A landscape with many valleys, sampled at points; each row gives a point and its height.
A ball rolls from a point to the lowest of its 2 nearest points, and stops where none of them is lower. Distance is the straight distance between rows; heights are no part of it.
(48): [127  81 130  76  88 122  86 121 115  69  83  95 106  99  94  94  86 114
 118 105  83 137  74 112 118 116 126  86 108  65 118 120 104  80 158 154
 111  79  66  84  92  97 131 114  66 117  90 101 113 142  91 117 106  64]  h=5.75
(818): [120 117  71 123 104  77 115  82 110 129  83  88 124  98  81  91  95  85
  89 116 124 108  97 111  88 128  44 128  87 106 107  64 100 136  88  69
  85 116 142 108 139 115  94  89 135  90 118 125  80  67 111 107  99 119]  h=1.78
(978): [ 90 130 104 103 101 107 128  66  92 127  96 106 114 117 105  77 106  91
  86  89 131  98  88 124 119 123  67 109  95  73  90  77  74 129  73  21
  93  91 113 110 110 113 107  98 131 101 119 121  83  60  78 100 102  96]  h=2.27
(374): [129 108  79 106 133  94  95 106 110 111  93  96 124 100  88  84  97  82
 116 112 113 101  95 107  75 107  52 130  97 114 119  73 115 122  87  78
  90 130 121 107 117  92  83 111 140  92 114 105  96  99 126 114 105  98]  h=1.57
(1199): [102  99  89 105 117 126 126 100  80 113 104  82 104 141 117  91 107  80
 109 113 110  62  95  91  62  64  77  95  60 147  90  95  76  72  65  23
  92  97 105 123 145  79 113 127 154  73 106  77  74  70  99  86  95  86]  h=1.96
(985): [ 98  71 133  87 124 109  92 129 100 102  85 105 109  81 116  77  86  84
 139  83  55 150  90 110 144 144  97 144 113 107 110  85 111 102 113 119
 109 117  85  93  64 107  67  67  81 108 109 103 169 132 118  95 115 107]  h=6.25
(207): [ 96  92  83  69 118 138  73 125 124 135 144  76 120 145  98  85 107  71
  88 113  99 128  98 108 111  89  90 124 118  93 105  97  87  99 128 101
 124 119 114  88 117  97 132  80  85  75 111  68  79  99  93 125 124  76]  h=3.25
(745): [ 38  74 106  72 111 109  47 123 136  93 134 117  63  98 119 108 104 111
 101  89  82 113 110 101 115  91 144 111 125 108  80 128 100 120  95 148
 120 104  74 111  38 121  72  57  71 131  98 101 112 119  99  96  63  99]  h=3.92
(698): [112 123  79 109  75  69 115  67 106 117  78  90 110  75  66 104  81  97
  82 111 143 100  94 101  89 113  59 133 112 109  97  61 101 135 104  80
  86 115 153 116 141 126  98 117  94  84  81 123  86  67 120 106 118 130]  h=1.98
(44): [ 97  87  90  75 139 116  95 109 100  90 125 100  90 117 110  77 104 104
 119 103 114  48  72  97  53  54  69  85 121 125  93  97  85  96  58  49
  76 109  78 127  76  74 101 132 133  87 107  86  78 123 103 101  97  66]  h=2.71
(441): [ 74  88 131  85 125 129  94 107  95 106 107 126 100  96 131  59 112  97
 131  79  79 100  84 120 108 101 104  95 120  96  94  97 101 117  81  59
  92 110  83 118  49  99  82  81 121 117 126 106 125 125  82  98 111  75]  h=3.20
(1172): [131  99  80 105 159  88 105 123 117  88  95  85 107 107  75  91  89  84
 127 111 116  78 102  75  51  85  64 122  89 143 122  84 117  85  88 108
  83 135 103 102 106  77  82 113 137  73 104  81 102 112 157 112  90  93]  h=1.27
(1226): [ 76 107  68 106 106 111  93  98  93 132 146  91  86 116 120  99 129  82
  76  92  86  82 128  96 104  82  93  88  85 110  99  97  97 104  67  74
 112 103 121 108  91 100  96  36 126 108 148  94  77  70  96  83  99 106]  h=1.48
(255): [113  91 109 113 118 106 122 113  70  93  89 114  97  95 133  84 125 103
 124  86  67 100 114 116 105 110 106  67  56 109 109 119 129  63  72  99
  95  86  78  69  86  68  95  74 136 106 140  84 120  98 100  80  77  97]  h=3.72
(373): [ 83  96  73  87 118 108  95 118  96 111 140  85  76 128 107  93 122  82
  95 101  89  77 129  86  96  62  91  92  84 112 106  95  88  65  92  83
 101 104 108  97  95  89 111  62 113  86 122  67  79  83 102  93  98  99]  h=1.02
(126): [147  85 120 108  75 119  87 115 110  93  82  85 127 112  94  93  91 106
 115 127  78 144  83 111  97 122 124  77  80  74 144 123 110  82 147 136
 128  83  96  87 135  87 135 120  75 104 104  99  92 116  66 118 106  74]  h=5.49
(1236): [130  85 118  74 112 137  95 131 125  96 108  96 137 146  97  68  77 102
 113 134 112 114  53 113  78  86  98  94  94  76 110 117  98 100 142  90
 114 109  77  98 123  78 136 173  83  99  71  85  69 137  82 127 118  47]  h=6.56
(1068): [118  95  99 119 107  91 132 104  64  93  87  96  84  90 109  96 128  97
 106  91  75  97 132  91 106 104 103  70  52 105 100  99 105  41  96 101
  84  82  91  67 120  75 116  71 130  89 116  82 110  70 117  74  88 109]  h=3.56
(1140): [101  94  97  80  97  76  94 103 112  80  88  84  85  81  77 118  90 106
 100  96 101 118 114  83 123 110  92 124 125 106 100  85 104  82 128 149
 101  95 100  89  99 117  82 103  60  87  77  94 134 108 131 110 106 126]  h=2.09
(852): [118 100  92 131 119 116 108 113  70 104  98  99 106  97 133  98 114  74
 124 102  71  78 117 100  79  90 101  81  45 137 123 109 117  84  59  75
 100 107 104  98 114  66  87  79 158  91 148  73  99  87  94  76  82 104]  h=3.85
(1131): [ 88  80  98 122  99 121  96  98  56 119  96  96  96  98 140 102 111  56
 112  95  68  85 121  83  84  86 101 100  57 145 109 101 108  85  71  63
 116 113 128 115 122  90  88  61 129  86 127  64 116  92  77  67  93 118]  h=3.94
(759): [101  96  94  96 106 128  65 119 101 114 134  92 104 127 126 103 110  89
  88 102  78 102 106  99  86  83 122  80  88  91 120 133 109  96 100 116
 124 103 102  91  96  84 111  77 104 119 127  81  73 136  69 109  98  78]  h=5.65
(293): [108  84 140 107  51  91 104  78 102  74  74  99 102  65 103 130 106 137
 103  98  76 126  91 103 110 119 157  67 106  92  98 128  81  72 130 138
 104  65  84  94 116 112 109 118  50 117  69 112 137 129  93  94 100 101]  h=4.71
(403): [121  93  85  96 117  92  63 112 119  82 100  99 104  93  81 112  81  89
 112 115 112  92  77  76  50  69  92 113 110 122 116 105 119 128  97 124
 116 132 103 119  84  91  75 123 100 117  93  87  91 145 114 131  93  99]  h=5.18
(1234): [112 110  54 119  88  42  94  99 124  72 103  80  64  89  55 153  85 128
  75 119 140  48 103  77  73  70 106  80  98  82  89 104 112 108 111 152
  95  97 108  90  89 103  97 110  94 107  75 115  57  86 139  99  91 121]  h=4.55
(1037): [119  80 125  68 110 100  92 121 125  50  82 117  92  94  94  90  76 120
 124  97  90 127  59 115 108 107 120 109 129  75 101 117 109  98 139 144
 109  86  51  84  64 100 104 128  76 116  83 106 127 147 109 123  94  70]  h=6.00
(1197): [ 55  99  95  85 105 100  84  93  90 104 123 104  74  94 100 100  98  97
  88  76 109  69 116  90  93  58  98 105 124 127  77  90  90 104  79  77
  88 111 106 123  70 114  83  86 100 106  91  97  91  94  96  93  95 118]  h=2.08
(225): [135 125  76 133  66  69 113  57 118 115  84  95 119  92  65 118  76 107
  82 142 147  94  83 111  61 117  77 113  90  95 101  91 105 148 101  81
  98 105 154 116 167 134 109 137 100  93  86 130  57  72 105 107 114 117]  h=2.24
(851): [ 81  82 101  83 100 147  70 107 113 139 138  84 118 132 111  86 109  72
  76  93  71 142 106 105 141 105 101 117 113  95 112  95  83 107 128 104
 137 123 121 106 103 104 124  64  74  90 122  79  95  86  69 114 120  98]  h=3.27
(1179): [ 47  94 102  77 123  87  84 113 111  89 132 130  63  92 119 101 118 122
 109  84  78  98 114 103 121 100 127 106 114 106  72 117 105 116  71 125
  98  97  74  98  36 108  62  61  87 131 111 119 123 115 112  83  65 107]  h=3.60
(273): [120 115 103 123  65  75 124  73  96  92  86 110 106  89  89 120 114 135
  89 109 100  90  96 116  83 116 132  48  79  75 106 127  94  87  99 111
  97  71  84  84 118  99 118 128  94 121 108 134  81  92  94  94  99  95]  h=4.05
(633): [113 104  74  76 127 122  98 113 128 121 140  91 128 136  89  80 103  87
  99 126 125 105  81 113  80  88  69 130 118  89 102  82  93 109 115  78
 103 117 108  94 116  97 125 112 100  77 103  94  66 101 109 126 120  85]  h=2.87
(430): [ 98  87 130 112  81 126  96 105  57  94  91 107  87 103 141  89 122 104
 105  88  52 117 121 100 129 105 139  62  54  97  96 140 104  46 101 108
 123  80  89  67 113  73 124  75 102 108 104  74 120 116  66  74  88  93]  h=3.98
(334): [ 80 116 128 117  94 102 119  85  72 109  77 129 101  92 109  98 107 105
 117  80  96  92  93 109  98 114  98  94  97 109  91 101  99 106  62  55
  85  91  98 113  91 106  77 109 128 119 109 125 117  93  85  87 102  97]  h=4.74
(1122): [ 83  93 122 109  70  97  99  91  90  97  84 116  90  79 111 117 116 120
 104  84  73 121 106  98 121 118 135  83  98  99  89 120 100  81 102 121
 105  84  93  99  94 116  92  88  71 113  85 109 128 106  81  83  91 113]  h=4.43
(1081): [112 109  97 150  62  76 123  82  60  86  86  99  84  76 118 134 127 117
  84  99  78  76 126  94  95 106 143  38  43  99 102 133 102  54  80 115
 101  73 107  75 123  85 108  81 121 114 112 107  92  78  98  67  87 112]  h=3.22
(191): [ 68  85 113  78 131 104  94 118 112  96 117 139  88  93 124  76 117 113
 130  71  70 109  96 117 130 124 110 114 119  89  83 105 113 121  82  96
  96  99  71  96  41 100  71  64 110 119 125 121 137 117 100  92  94  88]  h=3.36
(84): [ 97 114  58 120 100  49 101  99 105  92 111  92  65  86  77 141  98 122
  74  98 113  57 115  93  92  99 117  83  93  96  85 101 110 104  97 123
  90  90 107  92  80 107  88  80 112 124 101 126  81  68 130  89  87 129]  h=4.85
(345): [ 99 111  84  74 127 120 112  97 109 110 131  88 117 138 100  76  93  93
  99 114 136  78  78 122  83  69  64 111 121 104  81  76  81 105  93  43
  92 109  96 110 114  93 123 133 106  79  85  98  61  92 104 112 109  79]  h=2.51
(590): [144  88 118 122  70 102  69 120 101  77  93  76 110 104 106 122  98 103
 104 124  70 132 100  92  88 112 145  70  66  89 143 151 112  81 139 167
 130  84 105  72 139  85 127 107  75 112 102  87  89 136  74 115 101  88]  h=5.28
(919): [107 122  97 110  66  99 117  69 103 121  95 100 131 113  78 113  85 111
  71 125 139  92  86 115  73  95  83 100 101  85  97  97  89 126 108  65
 102  93 122 116 151 109 125 152  88  94  79 112  58  74  83 111 113 105]  h=2.62
(1254): [ 73 108  70  84 112  54  96 114 114  82 123 103  62  87  93 119 104 136
  78  81 116  74 110  97 115  80 114  97 120  92  69 106 109  95  89 130
  85  86  74  86  43 105  85  71  92 119  96 125  85  82 134  94  74 112]  h=5.11
(665): [117 112 135  92  66 103 122  72  85  74  69 110 107  91  84  97  95 135
 104 101 114 103  83 115 107 102 114  73 116  84  84 104  81  75 121  97
  89  68  81  97 123 102 129 156  67  93  64 112 109 107  88 103 108  87]  h=1.16
(803): [154 110  75 129  87  58  78  85 129  87  96 101 107  90  63 132  90 119
  99 148 100 107 101  98  62 121 114  80  75  84 132 124 124 111 112 158
 110 105 112  95 130 101 102 111  92 124 109 118  77 115 116 120 100 106]  h=4.69
(33): [119 112  98 138  65  63 134  72  80  73  76 109  79  73  94 128 119 148
  93  96  96  67 100  97  80 110 145  39  64  97  90 134  98  65  72 109
  86  62  84  86 106  95 104 126 123 121  99 132  90  87 102  69  77 105]  h=3.64
(1266): [ 48  84  82  92  81  84  73 103  91  83 105  97  60  80  91 134  86  92
  85  86 109  64 122  64  87  53 112 116 119 148  89 106  95 106  96 137
  98 116 107 128  76 110  58  99  67 102  54  76 110 121 105  87  85 133]  h=3.87
(903): [104 102 126  88  98 105  97  93  98  95  76 104 117  89  83  91  69 104
 110  96 115 107  79 103 105 108  79 139 133  98  99  80 100 118 115  87
  95 113 106 113 114 117  98 138  76  87  72 103 129 114  96 114 116 108]  h=4.38
(879): [ 63 108 115 116  92 113 105  73  87 150  93 116 122  95 137  94 110  70
 103  83  79 125 110 107 123 125 102 113  99 102 102  94  92 162  65  49
 108 110 124 124  91 123  70  51 128 105 139 123 122  86  60  83 120 111]  h=2.43
(925): [138  90 105 120 108 105 116 114  94  93  83  84 123 114  92 111  99  82
 117 118  89 120 109  84  80 109  84 104  62 113 125 107 105  64 126 117
 102 103 102  80 159  78 119 124 111  80  89  65 105  98 117 107  96  95]  h=2.35
(389): [113 114  72 162  80  73 122  86  70 104  90 110  80  85 118 134 116 111
  87  90  89  61 114  89  78 107 137  59  40 116 111 126 115  92  59 101
 103  94 105 101 109  84  80  84 154 128 122 109  89  75 101  60  84 114]  h=2.90
(1108): [ 87 109 126  90  72 107 108  73 100 114  83 102 112  78  91  87  92 101
  75  84 100 141 105 114 155 137  86 128 149  81  77  69  75 113 127  89
  99  95 113 106 110 133 125 104  47  76  80 102 133  65  88 108 117 120]  h=1.64
(653): [ 95 121  81 126  86  59 127  85  78  84  82 107  68  87  85 129  98 135
  71  80 129  33  95  91  83  71 118  70  87 112  83  95 108  96  73  93
  72  78  92 111  84 102  85 136 119 117  69 124  68  76 109  73  83 112]  h=2.14
(312): [ 58 118 104 105  92  96 106  79 104 141  99 128 108  91 124  87 119  90
  99  78  93 125 116 115 139 139  95 112 115  84  82  82  93 153  68  76
  95 102 116 111  69 135  74  42 113 112 130 137 121  65  85  88 105 124]  h=2.34
(1195): [126  89 121 126  63  88  87  92 112  69  83  99  97  70 101 133 108 131
 110 113  63 128  98  86  91 125 159  59  82  89 119 139 103  81 120 155
 112  79  94  82 126  98 104 113  69 116  90 108 114 137  90 102  97 108]  h=4.98
(546): [ 81 102 116  79  87  96 134  92  54  75  87 106  72 102  96  93 103 116
  95  81 112  72 114  91 110  59 105  90 109 114  67  95  94  50 104  81
  65  79  69  86  88  89 105 114  93  83  60  76 118  95  97  77  99 100]  h=2.61
(1219): [ 96  92  88  74 111  85  94 107 118  71  93  83  84  98  73 113  66  89
  84  99 117  92 109  71  98  69  81 143 139 114  98  86 101  94 122 154
  97 113  91  91  90 107  87 125  65  69  58  64 109 126 145 111 105 112]  h=2.54
(944): [ 94 103 106 102  89  90 117  83  93 120  83  88 108  79  86  84  97  78
  86  83 107 130 111 105 142 132  60 139 131 104  89  53  81 104 110  74
  87 109 131  99 124 133 107  89  77  73  86 102 132  64 108 101 117 131]  h=1.87
(354): [ 95  95 117  98  86 119 110  98  64 101 104  92  90 113 124  96 114  93
  95  81  75 115 124  95 131 100 107  80  78  99  99 107  90  49 114 104
 101  90  89  77 118  89 128  75  91  90 102  69 119  95  84  80  99 102]  h=3.77
(902): [143 101  88 145  95  72  66 106 112  79  89 108 110  70 100 135  99 102
 119 132  75 112  98 100  61 119 144  78  60  94 141 138 141 123  95 164
 131 102 110  85 113  80  74  90 110 127 122 114 102 130  99 104  86 110]  h=4.37
(1181): [100  92 106  77 107 129  66 122 123 101 131 111 108 124 120  89 108 105
  97  99  85 112  87 110 105  91 127  73 101  70 110 135 105 115 122 128
 134  95  79  84  74  91 118  89  93 131 133 100  69 136  68 120  95  53]  h=5.91
(1000): [ 91  79 130  73 118 106  86 129 115  76  87 110  88  81 104  86  75 100
 123  83  83 129  79 105 128 113 108 128 124 104  96  97 114  95 124 131
 105 109  65  98  59 105  81 111  76 110  88  96 143 143 114 107  98  85]  h=6.17
(611): [ 89 104 106  94 114 129 120  90  83 118 108  96 103 131 111  79 106  87
  96  95 117  79  87 105  85  83  82 104  89 115  90  87  83  83  79  34
  89 107  99 117 123  93 111 126 129  85 104  78  83  93  88  93 110  87]  h=2.18
(613): [ 51  91 112  92  86  99  77 100 104 102 105 106  79  71  94 120  81  98
  92  72  95 107 120  80 114  98 120 136 131 135  77  93 102 112 106 128
 105 113 115 129  76 128  63  89  62 108  67 100 138 109 103  94  92 135]  h=4.10
(842): [115  83  94  83 135 136 114 122 100 124 108  78 125 127 104  69 102  56
 117 109  94 129 107  94 104 102  56 138  94 128 108  69  77  67 117  61
 100 124 119  90 132  91 114  86 108  50 103  55 116  91 119 111 125  94]  h=2.17
(199): [ 63  93 106  78 100 109  40 121 123  95 134  89  74 119 112 107 102  98
  82  90  80 120 116  87 123  86 125  99 116 102  94 129  93 106 116 156
 131 111  85 105  64 103  95  68  63 123 110  76  98 128  92 110  79  98]  h=3.58
(892): [ 60  96  90  57 100 121  65 105 130 105 140  83  86 115  98 104 102  88
  76  90 111  97 117  86 114  62  97 122 145 117  85  97  97 113 121 124
 116 114  96 110  76 106 106  82  67  99  87  69  85 116 104 110  95 108]  h=3.61
(299): [ 97 104 126 124  87 129 110  79  90 144  73 105 143 102 127  67 100  64
 105  94  96 148  90 121 138 152  79 125  99  70 108  81  82 162  89  48
 104 117 137 126 107 122  87  74 121  85 120 119 129  79  60 108 126 103]  h=2.53
(605): [ 88 108  83 137  92  62 121  90  73  99  90 118  65  75  99 136 111 126
  88  77  99  39  96  82  82  93 132  64  68 132  83 109 113  88  55  92
  87  95 101 110  74  94  66  97 147 124  93 127  91  77 108  64  72 116]  h=2.59
(1003): [ 97 108  57 107 135  64 116 114  98  95 114  86  73  85  79 101  98 111
  98  84 131  29  99  79  88  71  80  86  83 110  89  77 118  94  74  93
  70 110 100 103  54  92  88  90 151  98  99 119  59  60 144  89  96 108]  h=2.81
(799): [ 36  84 119  68  84 146  83  95  85 127 117  97  87 106 122  85 114  83
  85  67  76 112 118  86 132  79 115 116 120 127  79 100  81  81 116  92
 118 112 100 123  81 111 103  69  69  88  92  70 118 102  67  91  99 105]  h=2.76
(1170): [ 82 104 117  99 113 100  93 100 114 132  83 130 122  89 117  77 109  94
 125  90  92 139 100 116 148 156  85 139 132  72  98  81 100 168  83  90
  98 116 118 112  69 125  69  64 104 113 117 146 139 102  77 106 117 107]  h=2.22
(247): [134 102  80 113 104  66  72 101 131  83  88  93 100  92  59 135  82 107
 107 129 116  99  85  85  56 100  97 113  94 108 129 109 129 120 115 160
 113 119 108  96 117 104  88 114  96 112  96 109  92 132 136 124  93 113]  h=4.94
(832): [117  81 113  63 120 137  70 137 132  90 126  94 111 135 103  77  85  90
 111 118  99 117  63 107  86  76 108 103 119  77 115 126 106  99 140 129
 127 104  79  89  90  84 123 118  82 113  99  78  71 147  84 124 113  51]  h=6.26
(824): [113  97 117 116  96  88 108  93 124 117  74 123 133  82 106  94 104 102
 121 108  77 168  97 121 143 175  99 121 113  56 119  84 105 145 101 120
 101 101 117 100  90 121  83  71  95 110 124 141 139  98  87 106 120 111]  h=2.10
(289): [102 113  72  92 125  64 118 115  96  69  93  83  69  93  78 111  94 118
  92  95 132  38 106  80  93  56  93  87 106 101  78  88 110  72  96 116
  67  89  73  86  67  85  97 114 119  82  66 103  80  78 144  87  94 105]  h=3.15
(1165): [103 106 124  71  81 102 105  96 107  54  94 118  98  93  84  98  80 141
  98 101 128 102  75 122  95  85 118  82 144  60  73 117  94 106 129 117
  90  70  54  93  83 103 135 154  57 108  60 106  92 123  94 116  91  76]  h=2.60
(182): [116 109 108 105  99 128 103  90 109 136  87 104 144 120 107  67  93  78
 109 104 106 143  76 131 116 147  76 120  98  71 115  78  92 146 106  56
 119 119 130 117 127 108 103  97 117  94 121 117  94  93  65 121 129  88]  h=2.47
(218): [104 103 127  80  79 115 137  86  76  70  74  92  96 112  92  89  93 111
  96  99 122  88  98  99 104  72  97  86 106  91  69  99  86  54 121  80
  73  73  74  88 121  85 129 158  79  80  48  77 114  98  93  92 108  89]  h=2.00
(91): [123 116  70 102  81  47 113  94 109  62  92  86  75  84  53 144  80 137
  76 117 151  60 108  88  75  68 110  75 110  77  81 102  98  92 125 143
  78  71  99  89 105  97 117 141  77  79  53 116  64  78 129  92 105 116]  h=4.15
(1028): [100 117  74  99 124  82 127  97  91 107 109  97  94 103 100  89 101 108
  96  87 127  45 100 104  96  82  69  99  95 106  88  64  97 112  65  45
  70  95 105 111  71 101  93  94 151 101 111 120  71  55 119  87 100 100]  h=2.63
(847): [140 117  93 139  88  84  91  93 113  99 102 119 122 103 103 117 109 114
 105 126  86 105  90 109  63 122 135  66  66  67 136 138 131 136  80 130
 117  94  93  89 106  89  97 110 124 140 140 131  74 116  76 114  84  86]  h=4.04
(303): [ 88 106 152 110  82 108 111  85  83  96  73 145 117  77 111  96 101 129
 120  77 103 111  71 120 114 130 126  99 118  80  82 103 100 120  87  70
  89  87  83 115  85 121  80 131  92 126  79 138 129 117  72  89  98  88]  h=4.62
(1203): [105  89  89  96 116 106  56 115 113  89 118 104  98 100 106 117  95  95
 116 107  85 106  83  91  75  89 114  93  98 107 123 117 123 128  86 128
 128 116  93 100  72  87  71  84 106 132 123 102  98 146  86 114  90  84]  h=5.40
(9): [ 70  95 119  88  96 105  78 111 103 101  82 107 100  71  92  98  77 101
 106  81 104 114  91  94 118 113  98 163 156 126  89  80 101 127 120 108
  98 120 104 125  69 126  65 115  60 105  61 109 143 128 107 105 104 121]  h=4.24
(807): [115 117 112 119  98 114 144  73  96 134  87 112 131 123 114  70 101  82
  93 119 114 131  88 134 124 160  52 106  66  63 100  84  60 130  84  20
  92  83 110  92 150 105 130 101 127  84 130 117  90  44  85 108 109  86]  h=2.11
(849): [ 89 106  82 100 107  98 103  96  90  89 112 111  82 110 101  96 106 113
  93  94 117  41  80  97  64  55 101  74 104 107  84 105 103 104  60  59
  85 103  75 121  66  91  96 136 129 113 106 109  60 108  97 105  78  84]  h=2.16
(319): [126  90  95 100 169 119 115 121 101  99 104  92 116 118 106  71 103  85
 141 121 110  80  99  98  58  86  54 116  88 150 115  87 107  74  76  62
  75 124  86 109 115  69  98 118 157  66 120  76 102  98 136 106  89  78]  h=1.52
(1109): [ 95 103 126  97  82 109  99  77 119 122  89 107 125  83  95  88  97 103
  92  96  94 156  92 122 157 155 102 121 136  69 101  73  89 134 130 104
 105 102 100 106  92 128 105  86  56  93 100 134 131  82  78 114 122 109]  h=1.90
(671): [132 117  80 124  98  98 131  87 100 123  91  94 123 119  91  94 102  91
  91 128 124 120 105 114  96 134  57 108  66  89 103  80  87 112  97  52
  98  95 132  95 166 108 125 107 121  79 112 110  81  54 111 104 105 101]  h=1.95
(26): [143 104 104 109  99  83 123  89 105  86  78  88 119  94  66 106  92 108
 110 122 104 123 106  98  87 122  86 103  95  97 118  89  99  72 129 119
  86  96 103  83 148 104 119 131  89  79  81  88 113  94 125 114 107 111]  h=2.07
(502): [ 60  93  68  72 119  95 101 107  88 101 132  83  56 109 107  95 106  93
  85  82  95  61 131  74 111  50  86 106 107 131  85  89  88  64  92 103
  91 106 100 103  71  95  95  64  94  86  95  77  85  85 113  88  99 116]  h=1.59
(729): [ 99 111 112  96  69 114  94  85 105 115 100 106 116 110  86 107  94 110
  76 106 105 127  94 109 115 118 108 100 108  78 101  98  93 107 131 102
 119  94 107 102 123 116 130 111  59 101  99 103  90  89  84 114 110  94]  h=3.50
(72): [ 94  73 141 103  76 117  84 108  81  90  85 105 102  82 134 106 110 110
 111  84  46 141 103 104 140 133 157  81  85  99 106 127 102  63 126 135
 126  81  90  81 100  92 110  75  63 116 102 102 140 120  63  77  99  97]  h=4.23
(349): [126 105  89 128  94  98  98 108  84  96 103  90 100 114 108 117 113 103
  97 113  86  83 111  90  76  90 124  59  54  95 119 132 113  72  95 116
 113  87  95  82 132  74 122  99 118 111 117  80  71 102  99 101  86  90]  h=3.13
(868): [ 51  88 113  82  79 134  67 105 105 134 125  90  89 111 118  90 115  82
  70  79  72 135 124  96 154 104 118 110 122 102  91 102  85 101 124 115
 129 110 109 117  89 107 111  48  71 100 112  84 107  90  72 100  95 107]  h=3.03
(531): [109 104  89  79  67  68 110  90 113  72  96  78  87  86  73 129  86 120
  70 111 137  92 119  88 100  80  99  90 125  72  89  96  86  77 139 146
  88  77  98  83 121 104 137 122  54  70  58  99  88  86 127 106 108 116]  h=3.65
(1198): [119 115  93 103  65  96  87  70 127 114 105  95 122 108  63 116  87 114
  80 130 121 119  91 104  80 106 106 107 107  81 108 103 103 132 137 119
 116 103 125 109 134 123 123 138  62 100  87 113  70  97  87 123 110 105]  h=3.11
(1258): [ 74  80  90  77  94 108  82 118  89  87 107  82  74 114  93 113  98  72
  98  94 109  64 111  55  67  39 112 107 105 133  99 107  87  78  99 121
  94 114  94 115  93  86  79 111  89  90  66  57 108 137  98 110  92  99]  h=3.48
(616): [126  92  87 102 129 127  87 108 125 134 103  87 151 113 117  63 102  61
 116 123  95 152  88 119 107 134  63 136  99  79 129  74 106 146 102  73
 123 134 130 105 116 100 101  67 124  83 143 104 102  96  93 124 131  94]  h=2.33
(1232): [107  91  74  86 100  90  88 117 109  76  93  80  86 111  74 126  77  78
  95 118 131  72 103  49  59  43  85 130 119 129 106  94  91  98 116 137
  94 122 112 101 111  89  84 134  84  67  48  64  92 136 135 111 107 104]  h=2.99
(1073): [ 95 114 155  87  98 119 113  96  82 106  75 122 123  91  96  68  81 109
 107  89 110 109  68 127 120 127  86 118 129  89  90  77  94 111 114  60
  82  92  95 107  98 110 105 139  92 104  80 119 132 108  83 107 115  87]  h=4.49
(887): [115  71 113 106 123  93  85 138 103  90  93  96  88  76 118 101  92  90
 126  96  51 150 112 106 136 142 106 118  91 101 125 111 124  84 119 151
 117 103  89  73  78  97  72  62  81 104 122  89 150 121 121  86 105 106]  h=6.29
(364): [115 126  92 127  71  95 108  83  97 110 117 108 113 121  98 118 115 104
  80 126  96  95  95 114  73 110 118  62  60  72 122 127 112 109  85  95
 123  88 106  95 123  92 121 117 120 127 120 120  60  89  83 102  92  96]  h=3.63
(854): [112  77  96 102 141 137 115 124  90  99 111  90 111 126 125  73 107  71
 134 105  89  75 104  94  62  66  77  91  78 151 101  94  91  54  72  53
  84 107  96 112 111  63 106 111 148  71 118  48 105 107 102  95 103  78]  h=1.71
(332): [ 66  98  75  57 111  85  81 117 130  76 127  77  60 103  83 107  88  89
  77  95 122  81 127  79 119  57  92 127 145 108  81 102  97  98 120 153
 102 107  81  87  68 103  98  85  55  79  70  72  88 106 141 109  92 105]  h=3.10
(401): [ 95 108  60 120 111  82 108  91  94 121 118 105 102 103 115 109 117  83
  88 104  96  85 114 112  97 103 100  89  76  83 110  98 110 122  63  88
 108  99 115  95  85  98  85  52 137 119 149 120  76  73 107  84 103 111]  h=1.77
(1189): [ 98 115  90  83  93  78 136  99  83  68  90  82  81  95  73 110  91 116
  87  94 131  68 120  81 111  62  89 100 120 101  77  80  92  64 115 111
  64  73  91  80 102  91 118 120  81  58  45  94  96  73 134  81 109 109]  h=3.12
(809): [116  96  87 106 123 106  97 109 110 121 100  97 121 100 114  83 113  80
 108 108  87 135 117 109 127 135  70 110  92  80 119  82 112 118  91  91
 106 112 115  90 106 104  90  62 113  92 142  99 117  87 115 106 113 111]  h=2.19
(27): [ 86 112  78  97 128  80  98 100 108 116 113 106 100  92 101  91 116  97
 105  92 103 105 114 110 122 117  79 107 103  79 100  87 111 120  77  98
  89 108 101  91  67 102  78  58 119 107 137 114 109  87 123 101  94 115]  h=2.02
(587): [ 97  88 121  73 132 141  87 111 107  97 110 118  97 116 122  52 100  99
 133  96 101  80  75 123  86  76  78  93 129 111  94  93  89  98  71  42
  82 116  74 122  63  84 100 118 128 101 124  91 110 131  86 112 111  62]  h=3.02
(999): [ 72 101 102 108 116  89 109  94  68 102  98 131  82  75 116 101 106 106
 124  70  87  64  90  96  84  97 105 105  94 136  90  96 106 108  42  57
  77 102 103 126  68  98  42  97 140 113 109 113 126 107  84  79  85 108]  h=4.82
(559): [ 71 115  92 109  76  86 103  83  89  88 103 110  82 109  89 127 105 119
  63  94 121  43  85  86  73  51 127  59 107  90  71 122 100 108  67  95
  92  87  82 111  74  99  99 138  95 133  79 108  57 107  80  89  75 100]  h=0.80
(431): [115 100 101  98 107 113 123 104  95 109  89  82 110  94  87  80  92  67
 102 101 107 125 112  98 114 117  46 141 107 113 112  68  90  87 112  74
  94 116 125  98 142 108 107 104  97  65  90  79 122  83 113 103 118 114]  h=2.03
(66): [ 33  91 135  74  88 139  83  87  93 120 116 118  91 104 124  81 102  93
  94  64 101  88 109 101 117  67 105 105 141 125  70  90  83 103  96  65
 102 106  90 143  66 120  95  90  84 102  88  88 114 109  65  90  96 102]  h=2.48
(108): [133  96  99  91 106  71 113 102 124  82  88  99 108  81  74 105  92 111
 102 108 101 131 104 106 123 134  81 117 117  79 116  82 105  78 124 141
  84  88 101  71 111 117 115 104  70  88  93 108 121 101 136 119 112 113]  h=1.70
(123): [ 87 128  98 112  96  76 141  71  76 106  85 103  95  83  98  95  99 111
  84  81 139  63  91 116 113 107  76  92  93  90  83  78  93 116  64  30
  75  70 106 105  92 114  92 106 145 108 107 139  74  46 100  80  94 102]  h=2.46
(294): [151  96  95 135 102 114 102 121  93  90  96  80 127 122 102 113 107  81
 115 135  76 111 116  88  67 111 116  80  42 110 130 131 114  71 120 134
 120  98 116  71 167  70 136 104 111  90 111  70  77 105  95 107  86  89]  h=2.66

Where does a ball stop that starts at each point below?
(851): (373)
(616): (373)
(633): (1172)
(1179): (559)
(1037): (1068)
(879): (1108)

Call two points neighbours if one is among the 2 nearest of the other. Go from one point of each pair to the other, from neighbour to neighbour, staying as low as possible. Name the highest point that can't be avoided.
(1172) / (1108): (207)
(199) / (1219): (892)
(665) / (1172): (289)
(199) / (559): (745)
(1108) / (373): (299)
